Each row is a point on a tangle of strands that fork, close into loops and nearly touch. The rows are in no order.
Two points are linked if the straight distance between their rows is under 43.4. Some points are linked to none.
Bas: [ -8 -20  -6  10   5   9  -3  -5  -1 -18  21   5  -9   7  -7 -16   8   2
   8  -5   1   8 -15  -2  -9   5  -6   1  -1  -3]
moz: [ 20   8  15 -14  10  -6   9   3  21  10  -2 -12   3   7  -8  -2 -35   5
  -8   2  -4   3  -2  -8 -16 -10   3  -5  12   6]
tepo: [ -8  19  -1  -8   8   2  -5  -2  -1   7 -15  -2  10 -17  -2  -1 -11  -1
   1   1   6  11   7   3  23   3   4  10  -5 -10]
kase: [-11  -4  -1   6   7   2  12   1  -5 -14  -1  11  -9  -5  -4   0   9  17
 -10   0  -5   1  19  13   6  20  -8   8  -2   5]
tozo: [  4 -12  -6   3 -10  10   3  -3   8  -7   2   7   5   0  -1 -17  -4  -8
   2  -1  -2 -13 -17   4  -9  -2 -13  -4  -8  -3]
Lezev: [ 10 -11  -5  -8 -17  -9  -9  15  -5   6  11   0 -16 -10   2  -1   4   7
  -5   4   4   9  -5   2 -26  -5   5   0  11   0]
Nela: [ 11   9  12 -16  -7   8 -10   2   2  24   0  -7   2   3  16  -3  -9  19
 -15   8   7   3  -4 -18  -9  -9  15  -6  14  10]
Firo: [ -7 -13  -4  -2  -9  11   5 -27   6 -10   1  18   4   1 -13  -1   3  -7
  -8   2 -13   2  15  15   9  24 -13   6 -25  14]
lupa: [ -5  -7 -12   5   0  -7  -5  -1   6 -10 -14  -8  -8  -7   6   8  -6   0
  -1   7   2   5   9  10   1 -10  -2   5  -6  -5]
katu: [ -9   6   3  -6 -19  -8   0   1 -21  11  -5  -1  -2  -6 -10   1  -3 -17
   5   1  -2  -2   9  17  16   9  19   0 -11  -5]
Tema: [ 15   5  -1 -16 -24 -21  -5   4  -1  18  -8 -11   3   5   1   7 -19 -14
  -3   5  -8   1  -4   5  -4 -14   9   4  -2  -3]
Pof: [ -9 -26   5 -16   1   8   3  -7 -17   0  19   7   0  -7   5 -10 -10 -19
   3  -1   7  -8 -29  -6 -11  -5  14   2  -8  -4]
veti: [ -6  15  10   4   6   1   1 -13  -6   6  11   8   6   9  -5  -7   8   5
   1  -8   1   1   5   1   8  22  -1 -15   3  11]
futeg: [  3  -4   9  -3  -5  -6  -6   3 -12  10   4 -12  -3   7   6 -13  -5  -2
   1  -6   2  -4 -17  -2  -9  -8  12  -1  -2  -6]
vosaz: [-16  -6  -6  11  -2 -10  -2   0 -12 -18  18   2   6  -8 -13  -8  17 -16
   6  10   2   6   9   0  -1  17  -4   7  -6 -11]
zama: [ -8  -6  -4  10  -9  -3   7 -10  -6 -25   2   3   5  14  -8 -12   7 -17
   1  19   4  -2  13  16  12   7  -3   9 -24  15]
lovuv: [-10  10  10  -3  17  -2   0  -2 -10   4 -12   3  -6 -19 -15   3 -10  -1
   6  -5   2  15  13   3  11  -3   9   2   1 -14]
kiren: [ -6  19   7  14  11  -5  -6  -2  -6  -4 -17  -2  -1  -7   1  11   0  12
  -1  10  -1   4   4 -10   7  -9   7  14   4 -12]
Let: [ -5   6   5   6  22   1   6  -1   0   4  -9   5  13  -5   8   8  -8  23
   1  -7  -6  -2  15 -23  10  -4   0 -10  20  -5]
safi: [  3  27  -2  18   8  -8   0   0   4  14   2   7  -3  -1  10   1   7   1
   4  -5  -2   9  12 -12  10   1   0 -14   7  17]
zadab: [ -8   5  -7   4  -2   1 -12   0   6 -13   2   2   7  -6  -3  15  14 -21
  -1  18  17   3  -6 -10   2  -4  -2   6  -5  -8]
dekor: [-13   8 -17  10  -8   7  -1   3  -3  -5 -11  18   9 -15  15   9   5 -10
  -7  17 -13  -1  10  11  15   5  -5   0 -13   5]
dapo: [  7  15   7   3   0  -1   8   8   9  13  -6   9   9   2   3  -9   0 -12
   3  -9  -1  -5  -2  -1   8   5 -10 -18   5  -2]
pude: [ 19   2  -4   7  -2   4 -17  -5  24   0 -16  -1 -14 -14   0   3   4   6
   1 -17   2   2  11   7  -4   7 -14   0  -6   9]
Peket: [-25   5   9  -8  -4   7  11  -4  -5   3 -10  -1   0   3 -10   7 -19   4
  -9  -7   9  -3  -5  16  21  -8  -4  -1   1   0]
rutan: [  5   3  10   9   0   5  12 -10   8   4 -14   5  12   3  -2  -2  -9  15
  -3 -19  -2 -11  -1  -3   6   7 -15   5   5  10]
Gal: [  1  -2  -7  -6   1   2   1   2   4 -14   6  -8 -16 -10 -11  -8   3  15
   5  -2   3   9  -6  14 -22   2  -2   7  10  -8]
Ruro: [ 21 -13  -7  -1  -6   1   6  11  14  -3   3   1  -3  -1   9 -10  -4  -2
  -3   0 -10  -6 -17   3 -19  -9 -10  -2  -4   2]
vedi: [  5   6   4 -19   1  -1 -11   6  -8  14   0   1  -7  -7  13   3  10  -4
  -1   3   5   5   8 -15   7   3  14 -13   7  -8]
gudil: [ -1 -18   2  -7 -14 -12  -9   2 -20  -9  13   8  -4   0   2  18   6 -19
   7  -1   2  -7 -23  -1  -6   2  12   9  -6   0]
pavu: [ 20  17  -1  -8   8  -3  14   6  12   6   1 -18   0  -5 -10   2 -26  12
   2   2  11   7  -1  -3  -9   5   9  -4  12  -1]
zud: [ -7   5   2   4  17 -11  15  -1  -1  14   5   1   4 -10  -6  -6 -20   6
   9 -15   5   2   0   2  12   4  -1  -6   8   1]
Nubam: [ -2  22   5   0  16  -6  -8  -4   0   6   2 -10   2  -9   9   3   2  11
   1   4  -6  14   9 -13   5   1   6   6  12  -8]
Naz: [  0  16 -10  21  -7  -4  -9   0  10 -11 -21  12  -2  -4  -6  -8   6 -10
  -1  11   0   9  10   3   2  -4  -7  -5  -9  -4]
Vima: [ -2   1 -11  13  -2  -6  -6   3  -4 -17  -1  11  -3  -7  -8  -9  11 -14
   6   5  -2  13   9   0  -8  -1  -6   6  -5 -18]
Fekup: [ 14   5  -8 -15  -5   3   3   3   4  11   7  -4   8  12  14   1  -7   9
   0   9 -16  -9 -28 -14  -2  -2   8  -7  17   1]
popat: [  7   2 -12   6  -7   2  -4   3  16  -1  -1  13  -6  -4   8   6  11 -10
  -6  -1   1  -1   1 -10  -2  12 -13  -7   1   1]
legop: [ 11  19  13  -8  -4   4   9   3  18  11 -15  -1  21   0   6  -7 -13  -8
  -8  -3   8  -9  -5  -1   3  -7  -8  -7   3   9]
ruvep: [ -5   1   3  -4 -11  -3  -9   1  -1  -2  -2  -5  -8  -3 -19  -2  -5   7
   5  -5   3   5  -9   8  -8  -7  -4   4   6 -17]
popuv: [ 12   2   0  -4   6 -16   2  -3  22   6 -11 -24 -13   0   5   1 -13   9
  -6   5 -11  11  11   2 -15  -4  -8   5   8   7]
Kekib: [  8  10  -2  18 -14   3  -5  -3   5  -1  -5  12   0  -1   6   0  19   2
  -3  -1  -9  -9   5   1  10  14  -6  -7   0   5]
nog: [ 16  -4   6   0  -4  -9   8  13  14  -4  -6  -2  -7  15   2 -12   2  10
 -13  15  -3  -5   3 -16 -16 -10   2   2  12   1]
gafat: [  4  18  -8  11   4 -12   5   4   7  14  -4  -7   4  -5   6   7  -1  -5
   0  -9   5   8  12   8   9  -2  -7   2   0  16]
gibi: [ -1   3 -13  -9   9   0   3   5   1  -1 -26 -19  -1 -14   4  17 -18   6
  -1   2  -5  -1  15  12   5 -13   6  13  -4 -12]
Ral: [-20  19   4  -3   8   3   4 -12   5  -1 -10   0  13  -1  -1   4   0  -6
  -5   7   0  -3   6   4  22   5  -3   8  -9  -7]
Toded: [ 22  20  -5 -14  12  -8  10   5  -2  15  -2 -11  11  -2   1   1 -16  11
   8  -2   1   7   5 -18   4   0  13  -6  14  -6]
rab: [  3   5   4   2   9  -5   1  -2  -4  10   4   5  -3  -2  13  -5   6  13
   5  -6   5   9   9  -7   9  -8   0 -16  14  14]
voz: [ -4  -6   7 -14   5  11   5  -1   5  13  -2   7  -9  -9   9  -6 -18  -5
  -3 -12  -5   4 -25   0  -7 -10   1  -5   6   4]
kud: [ -2  16 -11  12   7   6  -7   0  17   6 -15  -8  14  -8   1  22 -10   8
  -8  -3   2  -4  10   6   7   3  -5  11  -2  -4]
bub: [ 10  -9  -9   6 -10  -3 -11  -4  12  -9  -9  -1 -10   3  -1  -6  12   1
  -1 -12  -3   6  13  19  -3  -4 -17   2  -8  17]
gitu: [ -5 -13   5  11  -7   6   2  -5   7  -7  -6   3   0   0  -5  -5   1   7
  -6 -16   3  -2   9  26   4  -2 -17   4  -7  15]
milu: [  3   2  13  -8   0   4 -12   0  -2  21   6  -1  -2   7  12   1 -10  26
  -1  -2   3   0 -11 -12 -11 -22   6 -17  19  13]
Nit: [-12 -15  -2  -7   6  13   1  -5 -14   7  24  -2  -6   2   8  -4   3  -6
   8  -9  -7 -10 -23  -1  -2   1   5  -6   0  -5]
buti: [-17   3   0  11  -3  -4   1   3 -14 -14   1  -5   2   5  -5   1   9 -20
   1   9   9  -1  12   3   8   6   1   4 -17   0]
godit: [ -3  -3   1   3   3  -3   9 -15  -2   0   0  15   8  -8  -6   2  -1  -3
  -6  -8 -24  -4  21  13  18  20 -19   1 -19  13]
zivo: [ 15  16   0  -6   6  15  -1   1   7  14  11  -7  11   7   8   3  -1  17
   1  -5  -4  -4 -24  -6  -2   2   1  -8  18   7]
relek: [-12  -6   6 -10  15   0   1  -2 -10  11  25   0   1   3   9 -12   7  10
   7 -13 -11   9   5   8  -6   2   1  -4   7   3]
zef: [ 16  -4   6 -15   5   2   2  -1   0  12   0  -4  -5  -5   0   1 -27   7
   0 -10  -9   3 -22  -4 -15 -13  17  -4  12  -9]
naka: [  1   2  18  -8   2  18  -3   5  -5  17   1  -2  10   7  -2 -10   5   5
   3   3   4 -15 -15 -13  -1  -3  19 -18  11 -11]
zefe: [ -1   8  -1   5  -3  -3   3   8  -7  -9 -11  -3   0  -3  -1   4   5   2
   1  15   4  -7  -1 -17   2  -7  18  12   1 -25]
rado: [ -6  11  -5  13   0   1  -6  10  -5   9   0   2  -6  -3  -3  14  12  -7
   5   0  -8   1   3  -3   1   5   2   0   7 -15]
Dunon: [  8   5   6   0  -7 -15   2  10   7  12   0   8   6 -11   2 -11  -6   0
  -4  -6  -1   6   6  26  -2  -4 -15  -6  10   2]
sov: [ -2 -13   3 -20   6  -7  -9   4 -19 -12  13 -12  -9  -8  -3  -5   7  -4
   1  -1  11  -2  -7   7  -6   0   8  17   1 -13]
dezo: [  8 -12   1 -18   4  -1 -14   5 -13  -8   5   2   0   5   8  12  13   4
  11   7  10 -10 -12 -22  -4  -9  23  -6   2 -16]
fes: [ -8   1   9   8   7   2  -9   3 -11  -9  16  -9  -5   4  -4  -5  18   2
   3  -1  19   3   5 -12  -3  -4   9   5  -6  -8]
Mek: [  9  -8   0   5   2  -4   5   5  18 -14  -8  -1 -16   7  -3   0   7   2
  -3   8   4  -1   1 -25 -15 -12  -7   3   5 -10]
Zuke: [ -1  12 -15   8  13  -6  11   3   0   7 -16  -8  14 -20   3  21 -18  15
  -1  -5  -1  -7  18   6   8   1   1  10   3  -3]
Samor: [ 10 -17   1 -13  -9 -15 -11  12 -14  -8  16  -9  -9 -13   0 -13   9  -4
   7   0   5   6  -2   9 -25   0  11   8  11  -8]
pufo: [ -4 -13  -1  -8   2  -1 -21   8 -15  -4  11  -6  -6  -1  -1  -4  12   7
   6   8  17  -3   3 -20  -7   0  20  -3   2 -13]
duza: [ 13   5  14  -7  -6 -14 -13  -7  -2  23  -7 -18  -6   6  -4  14 -21  13
  -2  -7  -6  -2  -6 -15 -14 -12  15   4   9  -1]
bozag: [-22   3  10  -3   1   7   9   0  -5   4   4  12  -6   2 -16  14  -2   1
  -8  -5   5   6  -2   7  13   5   0  -3  -9  -4]
Kube: [-18 -26  -4  17 -15  -6  -1   1 -12  -9  10   4  -2   3   6  -6   6  -6
   2  -2   6  -4 -15  -8 -12  -5   0   1   6  12]
vug: [ -2 -16  22   1  10   7   2  -1   0  -2  11  14  -7  13   1  -9  17  -3
   0 -11  -5  -2  11  -6  -5  -2 -15  -3   0   8]
bak: [ -3   2   3   0  -4   3   9   1   0  -5   1  -3  -2   2  11  -5  12   3
  -4   1  -3   1  -7   3   2  -1 -10  11   5  -5]
dabi: [ -6  -7   5  15 -14  10  17  -2  -4  -7  -1   5   7   6 -10  -8   4  -1
  -3  -4  -5 -16  10  22   3  13 -11  -5 -16  11]
dob: [-16 -18  -2   9  -4  -6   2  -5 -16   0  26   2   1   9 -10 -19   5 -12
   2   1  -6   4   7   1  -1  20   4   1  -2  -6]
resad: [ 13  12   0  -2   2   3   3   3  12   9  -6 -12  -1  11   2   7  -6  -6
 -11   8   3   1  -5 -13  -1  -1   8   3   2  -6]
sased: [  2   7   4 -16  -7  -5   0  -1   6   0  -9  -8   1  -5   3 -11  -7   0
  -3   3   5  10   9  26   4 -17  -7  -3   4   5]
dage: [ -8  -4   7  -4   9   9   6 -11 -10  10  11  -2   1  -4   7 -10 -17   2
   2  -9 -15  -2 -31  -2   2  -4   2 -11   3  -4]
bol: [ 22  -3  18 -31   4  -1  -2   5  -4   2  -4  -4 -10   4   1  -1 -17   2
   1  -2  -7  -5 -16 -15 -19 -16  23   4   4  -9]
mose: [ 19   4  -7   5  15   9  10  10  15   1   0  -3 -12   6   3  -1   4  11
   8  -7   6   0   9 -16  -3   3   5 -16   2  -2]
fid: [  8  21 -10  16  -2   0  -2   1  12  -2 -31   0   9  -7   3   4  -5  -6
  -6  14 -16   7  13  -8   5  -4  -9   2  -9  -5]
vos: [ -6 -11  -8   5  -7   1  -4  -3   2 -13  14  -2   2   2 -10 -23   8 -17
   9   5   9  -3 -20  -5  -7  10 -11  -7  -5  -1]
Ras: [-20  -5   3  26  -3  -2  -3   2  -1 -13   7   9   1   7   0  -1  25 -18
  -4  17   8 -11  12 -11   3   6  -3  11  -9   5]
medap: [ -7 -13 -19   7   8   3  -4  -6  -8 -10  13  -1   1  13   4  -7  18  -1
  14   4  -2   8  -1 -12  -1   9   1  -1  -1   4]
Zofom: [-13  -9   5 -16 -14  -4 -17   1 -10  -5   3 -11   0  -5  -3   6   7   2
  -3   1   7   3  -9  19  -3 -10   0  11   2  -9]
vute: [ 19   5   8 -21  -1   2   0  12   0   5  -7  -8   0   6   3  12  -6  -1
  -9   1   5  -3 -11 -13  -4  -5  23   6  11  -5]
muf: [ 12  -3   3   9  16  12   5  -7   7  -8  -1   6 -13   2  -4  -1  14  -1
   4  -9   7   2   7 -14   8   9  -5  -4  -6   8]
kave: [ 13   0   7 -10  14  -3   6   5  17   9  -2  -8   0  10   6  -2  -6  21
  -9  11 -12  -5  10 -19 -15  -3   6  -6  20  -1]
menat: [ -6 -10 -19  -8  -6 -13  -7   5  -2 -26  -9  -8  -4  -8  -2   5  -3  -5
   7  11   6   5   8  21   2 -18   2  16 -12 -16]
gonu: [  8  -6 -23   6  -9  10  -7   2  15 -10 -21   6  11   4   4   6  -4  -9
  -2   6 -12  -7   6  17  18 -12  -5  -7 -13  -1]
Vemu: [  2  -4   0   6   7  15  12  -8   5   9  17   0  -1   3  -6  -8   7  12
   7 -26  -5   0  -8   8  -7  17  -8 -10  -4  14]
simu: [  0 -19   3  -5  -6   0  13   1 -12  -5  18   4   1  -4   1 -12   1 -20
  -3   4  12  -9 -22   9  -9  -9   6   6   0   8]
rosan: [  0 -12 -19  17  -8   6  -6  -2   5 -25  -4  12   1 -12   2   7  15  -6
  -2   4 -11  -3  10  10   5   5 -18  13 -12   7]
Pobat: [ 15  -3   0 -19 -13 -13  -5   4  -8   3 -18  -7  -4  -1  -2   8 -14  -1
  -3  -4  -5  -2 -14   9  -1 -12  13   4  -7 -13]
gov: [  5  -4 -15   1  10  13  -7  11   6  -1   6  -1 -14  -7   8  10  14  10
   0   3  15  -1  -4  -8  -1   5   4   3  -4  -8]
duf: [-26 -19   6   2 -11   1  -1  -7 -12   0  32   3  10  13 -14  -6   1 -27
  -4   7   2   3   6  12 -10  16  -2   7  -4   8]
Sar: [-11  16   1  15   9   2  14 -18  -8   0   0   9   7  -6  -3   3   5  -1
  -2   1 -24   3  14   6  14  22  -3   2 -21  15]
petu: [  2  14   1  12  13  -1   6   3   2  -3 -16   0 -10 -10   3   8   4   1
   5 -14  -1  15  21  20  -1  -3 -12   5  -3   8]
Pab: [ 28  19   6   1  -7   9  -4  -1  27   8 -12   6  17   6  -3   4  -7  -1
 -11  -1   0  -7   0  -4  -5   1 -10  -3   8   7]
Zif: [ -6   2 -24   8 -11   1  -1   5   3 -13 -10   5   8  -5   5  -1   6 -15
   0  11   0 -11  14  13  19  -3   2  -7 -17   8]
reg: [-11   5   7  -4  13   8   3   3   1   5  -1  13   0   8  -5  10  -1  16
   5 -10  -7   3   2 -19  11  -1   1 -15  17 -10]
gopo: [-18  12  10   3  15  -3  -5 -14   0   0  -3  -3  -6   5   0  -2   6  -3
   1  -5   1   7   3   7  19  -2  -9   6  -8   6]
pufu: [  0   1   0  -8  -6   0  -8  10  14  16   2  10  -9  -7   6  -1   8  -4
 -10   5   2  -1   1 -16   0   2   0 -14   9  -1]
gomuf: [-12 -18 -14  16  12   1   5   2 -20 -19  19   2 -13   3   2  -2  13  -3
   7   1   0  11  11  -6  -6  11   7  10  -1   5]
nasiv: [  6  23 -15   8   1   2  -8   4   4   8 -24  -1   5 -14   8  14 -14   5
 -15  15  -5  13  10 -21   4   1   4   4   2   1]
Nagas: [ 14   4  -4  -6  -3  -5  -7   4  20   6  -2 -22  -9   8  -9   5 -13   4
 -10  15  -6  -1   4  -4 -18  -4   2   7  -5  -6]
siko: [ -2  -7  -8   6 -16  -7  -8 -10   1 -12  -7 -11  11   8   1  -6  -1 -18
   9  12  19 -13 -11   5   6 -14   0   3 -12   5]
kegeb: [ 18  -2   4 -15  10  -6 -13  -3   5  19  -2 -19  -6  17  -2   5 -18  20
   9  -2  -9   2  -1 -26  -9 -15  20  -5   9  -5]
kuf: [  3 -11  -4   4  17  15   5  -8   3  -7  11   8 -10  11  -6  -4  14  13
   7 -13  -2   0  11  -1   2  23  -2  -8 -11  17]
Zefo: [-20  11   4   6   7   6   5  -3 -16  -5  -5   4  -5 -10 -16  10  -3   1
  -3   0  -2   9  16  14   9   2   0   6 -17 -10]
bunem: [  1 -12  -3   1 -16  -2  -6   0  -6  -3  22   3   1  -1   1  13   6 -18
  13   6  12 -11 -29  -9 -15  -1   5   0   8   1]
ved: [-16 -12   0   4 -11   1  -3 -15   0 -18   5   2   9  13  -3  -8   1 -24
   4  14  11   0 -11  13   9   0  -5   2 -15  16]
Renu: [-11 -31  -2   4  -5  -2  10  -2  -5 -20  22  -3   9   3  -2  -4   2 -12
   2   4  11  -5  -1  11 -11   2 -16  11  -5  11]
Zagov: [  4 -14  -1  -6   5   3   7   2   2   8   3  14 -15  -4   9 -17  -7   2
   1 -13  -5  15 -10   1 -12  -3  -5 -17  13   4]
gada: [  8  -9 -10  -9  12   5   5   9   6  -4   9  -2 -11   3  12   9   1  10
   9  -7   2  -2  -4 -14  -7  -1  -2  -4   6  -9]
mepes: [ -5  -2   8 -17  14  13  -8   1  -5   9   3   4   8   9   7  -5   6  13
   7  -1   1  -7  -1 -19   1 -10   2 -12  10 -14]
Didan: [ -4  -6  -1  15 -19  -6  -6   5  -2  -2  -5 -15   4   9  -2   6   9  -5
  -4   8  15 -14  -9  -2  -1  -9  -2   7  -8   2]
Fumob: [  2   7  -5  -4  13  -1  -7   4  13  13 -15  -8  -4 -17   7  10 -10  11
  -6   7  -3  10  15 -16   0   4   4   5   6  -6]
nup: [ -1  -2  -2  19   6  12   7  -1   1 -25  -3  17   4  -7   0  11  22   3
  -2   9  -9  -8  13  -7   7   9 -13  15 -13   4]
zugu: [  1   0  10 -14 -13  -2  -3   5 -15   8 -11   4   9  -3  -2   2 -12 -15
   0  -6  -5 -10 -14  19   4 -14   7   1   3  -3]
sen: [  0  21  -7   6 -17  -1   0  -8  -3   0 -14  -9  10  10   5   6  -5  -1
  -9   8   3  -3  -8   6  15  -1  -3   3   3   0]
kel: [-11   2   9 -11  -2  -7  -3   2 -25   5   1  -4 -18   0  -8   6   1 -12
   7  -7   7  13   6   3   6   3  19   8 -12  -8]
Gezu: [ 10  -3 -11  -1 -15   6  -6  -7  11 -17 -25   6  11  10   3  -2  -1   4
  -8  -1   2  -8  -4   9  12 -11 -13  -1  -5   6]
Palad: [ -9 -14  -2  -3  -7 -14 -13  -1 -28 -10  -1   4  -9  -4  -1  11   4 -14
   8  -7   0   8  -2   4   1   5  14  14  -9  -7]
Binis: [  5  10  -2   2 -14  -1  -6   8   0   8  -4 -15  -1   3   0  -4   7   4
  -5  10  15  -8   3  10  -5  -8   1   9  -9 -13]
Lebot: [ -2  -1   7   8  -5  -6  13   3  -3  13   0   6   6  -1  -4 -19  -6  -9
   3 -12 -10  -4   1  13  -1   3 -14 -13   5  -1]
gaduk: [ 18  -7  12 -26  17   6  -7   1   5  10   3 -11 -15  10   7  -2 -14  14
   6   6  -3  -3  -5 -21 -22 -18  20 -10   4   3]
kon: [ -4   7  -6  12  13  19   0   2   3  -3 -22   2  -1 -17  -4  14  -1  14
  -7  -9  -5  -4  13   5   8  13  -8  10 -11   4]
Dumun: [-16  17   7  -3   7  11   4  -4  -4  16   1   8  15   6 -10   3   4   6
   4  -5   3  -4   1  -9  17  13  12 -15   6  -6]
ruz: [  2   5   5  -2  -6  11 -13  -9 -10  15  15   0   4  11  -1   7  -1  18
   3  -6  -9   3 -29  -3   4   1  12  -8  14   1]
Siza: [ -9   7 -13  -6 -17  -7  -5 -10  -4  -3 -11  -5   9   5   4   0  -7  -4
   2   9   0   1 -12  21  19  -1   6 -13  -8   4]
Fato: [ 24  19  -2   8 -11   3  -2  -5  14   6 -15   6  21  -5  -2   4   7  -1
  -3  -4  -7 -15   5  10   8  12 -10  -3  -3   7]
dofo: [ -7  10  25   4   0  18  -3  -9   0  10   8   4   5   6   4 -12   0  -1
  -1  -4   5 -14 -17  -8  -7 -10   6 -14   1   1]
gunok: [-12  -4   1 -10  12  -2  13   1 -15  12  15   4  -6  -5   8  -4   1  -8
   1  -6  -6   9   7   7   9  14   3  -2  -8  -3]
pesot: [ 13   3  -2 -11   5  -3   2   6  16   8   2   2 -16  -7   1  -7 -17  16
  -2 -12   2  15   0   5 -18   0 -10 -11  13   6]
tun: [ 18  -8  -8 -14  -6   8   7  14   7   7  12 -11   5   2  17  -4  -2  -2
  -9  13  -7 -15 -23  -3 -14  -6   7  -1   4  -2]
fegu: [ -9 -10 -11   9   0  -9  -3   2   2 -19   3  -2   0 -10  -2  12   9 -10
   2  19  27   1   5  -4  -4 -15  -5  16  -9  -3]
guzaz: [  7  11  12   8   8   1  13  -4  -1   7   4   9  16   3  -4   4   2  11
   4 -18  -7  -9  15   2  15  17 -10  -4   2  16]
divo: [ -9   2   0   4  12   3  12   9  -6   9   6   5  -2 -13   4   3   2  19
  -8  -6  -2   2  11   6   8  17   2  -2   0   0]
Bil: [ -3  -4   5 -18 -18  -4  -8   8 -13  -2  -5  14  -1  -3   3   9   4 -21
   2   2   3  -9 -15   4   2  -4  11   5   0  -8]
zir: [ -9 -10  10  13  -6   4  21  -4 -11  -5   7   4  -3  13 -14 -16  -5  -1
   5  -3  -2  -8  -9  13  -3   3  -5  -5 -16   4]
luru: [ -7  18  -9   5  -6  -2 -12   0   3   3 -15  -1  16 -14  -8   2  -9  -5
   2   3 -10   6  15  21  14  -5  -1  -4  -6 -11]
fug: [ 16   4   8 -13   0 -12  15   1  28   2 -16 -11  -8   2 -10  -2 -29   9
  -9   6  -7   2  17   2 -20 -13  -6   0  13  14]
zaf: [  7  -1 -11   4  -4  -2   1  -2  21 -12 -18  -2  -6   8  -4   5 -14  -3
  -6   3  -3   4  -7   3   1 -12 -13   3   2  -3]
puzi: [ -8 -11  -9   8  -7   8  -8  -6  -5 -21   8  16   4 -11 -13  -2  19  -9
  -5   1 -10   0  17  17   6  20 -16  10 -19   8]
tesiz: [ -4 -26  -7   4  -1 -12  -3  -5  -8 -17  11  -5  17  -9  -2   4   4 -12
   3  13  24   1  -3  10  -2  -9 -10  11  -7   4]
tes: [ -1  15  -3 -10   4   0  -4   2  -9  13   1  -8   7   3  -3   1  11   7
   7  -2   7   0  -3 -13  12  13  20  -6   0  -7]
zeker: [ -5   6  -9   6  10   2 -10   6   0  -3  16  -9  -5   1   3  11  14 -10
  -3   5  15   1  -8  -7   6   6   9  14 -11  -8]
tavu: [  3 -11 -11   0 -14  -5   5   7  -6 -11  17   9  -2   1 -13  -2  11 -14
  10   8  11   1 -19  -6  -8   6  -1  -5   2  -5]
boba: [ -6   4   6  -1  -5  -4 -19 -10  -3  24   5  -4   1  10   7   3   6  20
   2 -10   1   8 -15 -13  -5 -11   9  -8  16   2]
supi: [-17 -14  -4   6  10  -4  16   1 -10 -14   6   0 -17   2   3  -6   5   0
   3  -1  -2  10  16  13  -2   7  -2  18  -3   2]
beke: [ 11  -5 -13 -14   5   5  11   9   9  -3  -2  -2 -19   0   5   1  -4  -9
   4  -3   4  11  -2  -1  -6 -10   0   3   4 -15]
gima: [-21  -6   6   0  -8   5   6  -4   2  -1   9  18   2   7 -12   6   0 -13
  -4   4  -7 -10   5   9   6  11  -4   1  -4  -6]
fize: [ 14  -9   3   8   8   4   8   4  14 -23 -12   8 -15  -2   7   2  13  -3
   2   1  10   1  12  -9  -3  -4 -13   6   2   3]
Sak: [ 11   3   1  -1  13  -3   1   7  12  16  -6   0  11   5  15   9  -4  30
   2  -5  -8  -3  11 -18  -4   1  -4  -7  18   4]
guv: [ 10   8   9   5   3  -7  11   5  14   7  -9  -1  12  -1  -1   4 -19  19
   1  -9  -3  -5  -2  -7  -5  -3 -15  -1  18   3]
ruto: [ -7  15   3  21  12   2   0 -17   1 -17 -10   1   5   2  -3   2   6  -4
  -5  -2  -8   5  10   0  16   7 -14   4 -19  13]
ruzu: [ -9   2  -1  -4 -12  -8  -4 -16  -5   1  -2  -8   4   4  -4 -18 -12  -6
   1  -1   0  12   1  28  15  -3  -7  -8  -3  14]
Sif: [-13 -30  -8  20  -8  -8  10  -3 -14  -8  26   0   2  13  10  -1  11 -10
   1   3   5  -7  -7   1  -8  10  -8   8  -3  17]
nuru: [  8  -6  15  -4  16   7   1   2   1  -4   6  11   2   7  12 -12  19  15
   5 -11   0   0  14  -2  -1  -3 -11 -12  12  17]
votav: [-17 -16   9   7   1   3   7   4   4  -7  11  22  -2   4  -5  -2  14 -18
   0  -2  -1   0   3  -1  -5   3 -12   5   3  -2]
vode: [-17  -2  12   5  -1  -2  10  -1 -14   1  14  -5  -4  22  -8 -11   7  -3
   8   0  -6  -7  -2  -2   2   5   0  -2  -5  -3]
Vef: [ 28  10  17 -12  -9 -20 -14   4 -10  19  -7 -14   8  13  -6   2 -20  14
  -6  -1 -13   0 -14 -16 -17  -4  25  -5  11   0]

A tip is a point with one link. Name the tips that can be reached along the links from each point below, in the order of the rows.
Vima | pude, zefe, Ras, duf, Binis
boba | Nela, katu, Tema, relek
gima | Peket, petu, nup, luru
gonu | dekor, menat, kon

How many points has the smallest loop of links through each point below? Write - if it is on no loop.
Bas | -
rutan | 8
mepes | -
fug | -

A fork is a point with three links, a tip a point with one. Leave the first point through the second and follow the links. Name the first fork or tip that comes.
Kekib; Fato | sen
Lebot; dapo | Dumun
nup; rosan | tepo
Nela; milu | vos
